Points on a hilly landscape, in no order, each with its height.
A climber steps from a point to whichever of its 5 nearest points has the largest rise for the distance, and stops where none of them is higher. Distance is the straight distance between rows; heights are no part of it.
Tov: [150 119  98 126 161 152 113 122 120  95 139 121 165  98 138  98 137 166
 123 152 169 116 172  85 164  83]  height 60.2
Dat: [217 112  48  98  89 139 119 153 105  56 137  89 104 144 131 103 108 140
 133 144 158 179 190  92 149  48]  height 32.6
Sedun: [133 152 135 157 107  94  93  63 121 131 159  86 109 150 158 139 169 111
 113 154 116 133  95 137 133  99]  height 10.7
far: [111 135 121 122 127 147 137 131 128  58 164 109 152  67 120  96 103 156
 136 131 150 135 169 100 138 132]  height 43.7
Zuf: [137 142 138 130 120 156 159 155 113 175 144 111 100 133 165 140 134 116
 145  90 150 125 128 143 101 179]  height 46.9
sazi: [139 148 129 158 105  97 117  47 124 134 181 101 126 136 150 128 169 126
 124 147 112 130 100 159 131 115]  height 23.4
Gula: [128 159 122 166 159 119 112  53 110  85 115 122 160 102 176 114 154 148
 125 150 125 124 124 101 169 125]  height 35.2
Laz: [115 148 130 155 111 132 116  67 151  74 156 107 161  98 157 117 170 155
 142 148 131 121 128 121 152 117]  height 31.8
zavap: [119 112  77 177 108 180 162 202 132 103 123  99 121 116  97 114  89 122
 158  99  58 186 154 117  94  92]  height 66.0
kozad: [150 112 155 101 129 120 129 147 118 176 138 114 130 172 154 159 158 139
 124 147 153 110 137 164 112 174]  height 30.6
vid: [102 132 190 111 148  67 134 131 179 163 113 195 148 157  59 156 147 159
  85 150  91 100  68 156 101 151]  height 20.1
dufe: [143 142 165 136 111 106 125  91 118 148 169  79 117 165 146 141 172 121
 129 143 116 116 111 156 113 120]  height 28.3
vadus: [117 125 102 154  87 187 177 138 116  96 136 114 138  87 109 111  92 109
 153  82  95 164 147  78  96 126]  height 22.2
Pigag: [132 111 113 105 118 142 161 124 125  57 139 120 141  68 125 100 102 163
 121 132 163 139 178  80 140 116]  height 44.0
Pim: [121 111  84 152 100 184 162 207 126  84 113 102 122 106  75 121  95 117
 151 108  46 187 155 119 104  93]  height 38.6
loro: [152 129  96 168 161 144 102  97 118  86 110 110 179  98 158 130 148 145
 114 142 141 116 154  76 179 107]  height 44.4
puvu: [139 130 161 111 152  51 100  82 140 205  99 173 109 152 115 125 105  62
  97 184 157  84 120 110 132 110]  height 9.4
Suz: [117 146 118 134 116 141 166  98 113  71 171 105 159  77 132  94 129 138
 146 103 129 133 147 102 117 137]  height 37.9
bidog: [ 83  95 146 121 159 149 127 168 137 138  98 132  81 139 138 116 132 139
 152  97  92  99 108 183 162 171]  height 40.7
kud: [ 60 125 160 115 134 120 102 149 194 146 103 180  89 155  89 150 118 142
 155  90  89 127  83 159 143 158]  height 53.3
Fero: [139 132 132 144 111 162 156 120 110 160 157  91 129 135 138 151 158 106
 137 107 135 123 137 138  96 153]  height 39.7
rotet: [159 142 165 144  86 126 133 117 118 149 191  98 112 153 152 148 174 137
 127 128 147 126 120 143  93 143]  height 31.2
ziki: [129 148 121 161 133 125 108  68 127  82 133 106 167 108 156 118 163 144
 121 157 115 118 136 121 167 114]  height 32.8
pibo: [135 134 136 166 110 176 177 123 125 159 144  99 119 120 141 132 117 104
 172  96 145 150 136 129  97 151]  height 53.7
zakov: [191 115  67  95 127 146 126 152 112  73 124 109 129 126 126 100  97 153
 141 148 178 156 187  87 150  76]  height 27.1
Kam: [144 109 169 105 125 114  96 161 123 181 130 119 117 161 144 148 166 135
 108 128 158  98 120 157  99 157]  height 28.9
bunez: [176 119  76 121 150 136 122 132 120  91 136 120 141 111 141 107 136 157
 106 151 178 126 185  95 160  63]  height 51.3
zavem: [111 114 113 185 155 189 165 212 122 151 125 109 117 134 148 142 118 103
 147  98 124 121 106 156 147 120]  height 45.5
Pez: [ 75 129 162 129 129 112 102 129 181 151 103 192  80 127  65 144 112 142
 152 112  79 125  94 148 138 160]  height 23.2
fadat: [142 114 159 120 115  87  99 104 120 170 156 102 117 165 155 166 149 109
 119 159 139  98 105 147 103 108]  height 16.4
rez: [128 132 112 168 125 196 169 150 107 121 148 107 103 134 152 141 125  93
 162  81 127 138 134 131 109 146]  height 59.2
guri: [140 102 173 104 138  69  94 143 140 186 121 139 137 172 134 141 137 133
  82 166 137  81 104 146 102 126]  height 16.3
moza: [ 98 118 182 101 141  78 119 132 154 155 102 171 140 142  78 128 142 178
  88 133 112 105  90 139 112 168]  height 20.9
Zapob: [ 98  95 143 108 145 139 119 168 136 151  85 155  97 138 150 141 125 136
 157  96 114 105 107 178 160 176]  height 38.0
sozip: [168 119  70 107 136 153 114 152 102  82 137 126 156  98 136 106 129 162
 116 145 177 126 192  79 156  82]  height 44.7
nit: [112 143 109 136  90 162 175 127 109  68 144 111 146  86 107  99 119 141
 138  96 102 160 146  87 104 132]  height 31.7
fafep: [ 63 108 155 126 129 126  99 141 161 124  94 164  71 146 108 153 107 128
 162  91  78 116  83 171 160 178]  height 26.8
Totat: [ 92 124 163 100 145  96 117 134 183 148  94 176 127 159  75 134 140 144
 130 113  97 119  93 145 145 182]  height 23.7
tiz: [162 114  50  65 118 148 126 167 106  73 136 115 124 115 139  99  94 148
 136 132 183 167 182 110 138  93]  height 20.0
tun: [150 138 147 127 115 144 127 129 113 164 165 110 124 157 154 159 140 123
 148 114 156 118 120 155  93 171]  height 38.9
lib: [ 98 101  78  71  99 174 142 175 104  48 104 111 145  77 134  83  57 151
 133 107 122 143 155 100 130 103]  height 33.3
Roru: [157 135 157 121 107 114 135 128 129 174 164 107 112 170 158 151 153 128
 133 135 146 128 127 157 100 142]  height 33.5
vop: [ 89 132 164  90 154 109 101 154 133 146 103 178 108 152 100 159 128 155
 137 103 109 126  99 164 142 175]  height 16.8
mokof: [132 133 101 139 147 143 137 120 126  80 137 120 174  78 118  98 129 161
 119 146 155 141 170 103 145 107]  height 49.6
lumi: [125 161 125 161 149 103 104  47 109  97 121 116 157 114 170 129 162 131
 128 161 124 126 125 110 176 140]  height 31.9
dela: [129 121  80  75 117 160 140 165 107  57 119 112 130  73 136  89  94 143
 139 138 169 145 177 110 146  88]  height 36.0
bube: [165 113  77 140 171 145 102 112 107  90  99 139 172  95 152 123 140 152
 130 153 157 126 182  85 164  88]  height 52.4
Pofit: [129 159 129 176 121 103 103  47 127 100 133 100 155 128 173 133 161 120
 130 147 127 140 115 129 170 138]  height 29.0
Luk: [115 104 173 109 163  40 114 122 163 169  84 162 146 134 112 131 119 126
  65 177 132  81  95 135  89 127]  height 19.9
fosem: [129 171 121 160 168 124  96  48 101 104 102 129 172 101 174 124 169 127
 107 147 149 114 130  98 171 131]  height 32.7
fere: [133 103  58  58 115 152 128 175  81  62 103 109 137  88 137  94  71 133
 136 125 175 146 163 113 138  98]  height 50.1
kotip: [133 131 104 176 110 164 169 140 103 125 154 109 126 111 127 111 110 116
 166  95 119 156 162  90 100 130]  height 36.2
sor: [145 129 164  97 125  55  80  70 130 207 114 155 104 154 139 145 124  85
  87 178 148 119 106 149 133  90]  height 10.6
Gir: [126 133  89 179  98 188 174 164 116 116 125 114 130 110 115 119  85 100
 159  82  86 157 148 113  90  99]  height 13.8
Reg: [133 119 104 178 120 198 187 164 120 160 140 105 116 132 146 149 118  84
 149  77 116 136 131 143 118 124]  height 55.2
lonoz: [116 135 126 150 122 126 136 106 123  78 165 102 174  92 121  90 141 161
 124 139 162 136 154  91 158 130]  height 43.6
monu: [200 114  59 110 139 144 117 144  91 100 128 117 128 127 135 119 130 155
 117 144 161 146 200  94 160  58]  height 43.8
Tig: [128 147  90 183 103 200 173 157 111 113 138 112 123 101 119 135  95  92
 168  87 102 158 156  96  99 128]  height 31.6
koza: [135 115  84 201 129 202 152 197 142 140 143  90 133 119 115 114 121 112
 132 116 110 160 137 140 107  97]  height 27.9
zag: [125  98 108 163 144 184 153 190 125 150 106 114  99 127 166 142 125 109
 143  76 127  90 122 173 147 153]  height 43.4
Tebib: [200 101  41 101 115 149 109 138  82  94 122 109 128 128 121 133 147 138
 120 135 145 173 189  71 154  60]  height 37.8
daku: [123 173 125 150 143 105  98  44 117 117 124 118 121 136 149 126 160  96
 126 158 102 137  97 145 157 136]  height 21.2
Tovez: [103 125 164  93 144 110 125 156 137 157 108 162 108 140 119 133 149 154
 123 119 131 108  96 160 125 195]  height 24.3
zore: [151 138 147 136 104 138 154 114 113 146 177  94 119 148 140 137 157 111
 153 124 157 133 121 137  99 158]  height 30.9
faf: [120 123 169  95 136  79 112 150 144 182 115 156 147 166 125 147 136 141
 110 156 145 100 101 150  89 168]  height 26.6
bemo: [145 119 158 106 129  79  86 125 145 190 119 126 127 168 151 158 133 102
  99 166 148  86 111 144  90 107]  height 5.1
fekem: [137 117  95 200 119 192 178 179 114 131 125  99 106 132 129 139 102 104
 148  98 116 158 126 130 104 110]  height 42.4
zelo: [130 116 131 148 132 166 145 153  92 169 123 109 111 143 169 150 129 109
 168  78 147 120 118 158 120 184]  height 44.6
lepe: [173 136 189  93 161  33 103  64 126 201 107 191 106 155 100 119 113  53
  92 171 154  91 127 120 150 119]  height 8.5
sol: [123 106 157  92 134 121 107 157 124 166 118 150 124 156 146 143 149 139
 114 121 147  93 129 162 118 179]  height 32.5
bivul: [119 134 148 142  96 150 167 100 115 105 184  86 144 108 123 114 135 136
 162 105 123 151 135 122  93 157]  height 21.7
refek: [136 116  86  95 134 153 126 153 104  65 126 125 150  71 142  76  98 144
 122 137 165 137 179 112 135 105]  height 43.2
pebu: [137 140 175  94 148  44  92  90 120 176  94 175 114 154 137 142 102  74
  85 180 153  87 107 119 118  95]  height 10.5
naza: [ 85 162 182 161 145 117 131 137 219 215 131 230  89 145  67 153  89 109
 124 102 105 140 107 144 120 141]  height 21.3
risof: [113 126  85  76  99 152 165 150 127  57 122 121 151  63 127  99  72 150
 132 122 137 132 153 103 129 123]  height 41.5
napor: [106 141 185  99 135  90 124 130 174 164 120 195 124 148  51 145 141 142
  97 119  95 125  86 134 113 163]  height 18.8
Sati: [123 107 152  98 145  40 100 112 140 186  98 150 136 156 145 147 131  90
  79 178 141  84 112 136 103 118]  height 14.8
fazu: [109 106  80 101  98 174 152 193 106  42  92  88 134  96 117 128  73 155
 145 108  72 157 135 106 112 104]  height 34.3
nenos: [140 161 143 134 102  83  89  31 111 162 142  97  98 147 154 136 158  80
 121 142 114 136 101 156 146 103]  height 15.3
Vegil: [ 97 118 177 124 161  57 142 118 200 164 100 187 168 173  57 134 127 149
  75 168  99  96  74 139 106 138]  height 19.8
pov: [102 110 186  90 160  69 106 133 161 168 108 179 151 167  98 134 139 149
  81 155 121  85  85 136 101 158]  height 23.0
Nogu: [ 89 114  79 105 106 164 151 166 116  76 106 110 146  78 109 104  87 126
 136  92  92 146 143  91 112 109]  height 37.1
redu: [150 125  99 112 141 146 121 157 124  67 129 120 157  84 137  96 128 173
 116 149 156 108 168  96 148  94]  height 50.3
laf: [121 135 146 125 141 142 141 150  91 167 123 122 107 147 152 143 138 127
 136  86 157  99 103 164 128 181]  height 41.2
fasem: [131 152 143 165  95 116 111  76 132  88 180  82 152 128 152 117 159 141
 144 132 116 140 106 137 131 127]  height 30.7
poto: [105  99 122 151 158 165 139 165 118 142 113 129 104 141 155 150 133 120
 153 103 114  88 103 173 159 180]  height 43.3
rafi: [ 91 142 170  99 150  97 129 126 181 169 115 209 110 166  61 140 129 135
 124 126  81 139  81 143 122 181]  height 19.7
Muvu: [101 161 182 141 160 113 134 117 197 208 152 213 105 159  40 155 107 117
 127 132  92 144  92 146 125 142]  height 20.3
Lazar: [ 73 145 187 129 151 119 111 146 194 181 121 204  99 152  58 142 114 118
 128 108  89 142  81 151 125 148]  height 25.0
Lam: [133 162 142 155 109 126 120  73 128 111 173  91 144 147 139 129 174 156
 135 141 130 146 111 136 111 113]  height 29.5
ziga: [108  91  74 132  90 183 157 201 140  65  95  99 137  97  99 103  92 136
 151 107  60 176 140 105 109 101]  height 33.9
liva: [159 161 143 110 123  42  99  28  99 164 105 149  83 148 137 134 145  74
  96 153 145 141  89 147 167 117]  height 8.9
dube: [146 156 163 105 108  52  87  60 110 171 127 140  95 169 155 151 142  67
 103 155 138 131 102 141 145  91]  height 12.4

Where does a climber stop that starts at each point below?
fazu | Tov
rotet | rez
fadat | rez
Nogu | Tov
dufe | rez
kozad | rez
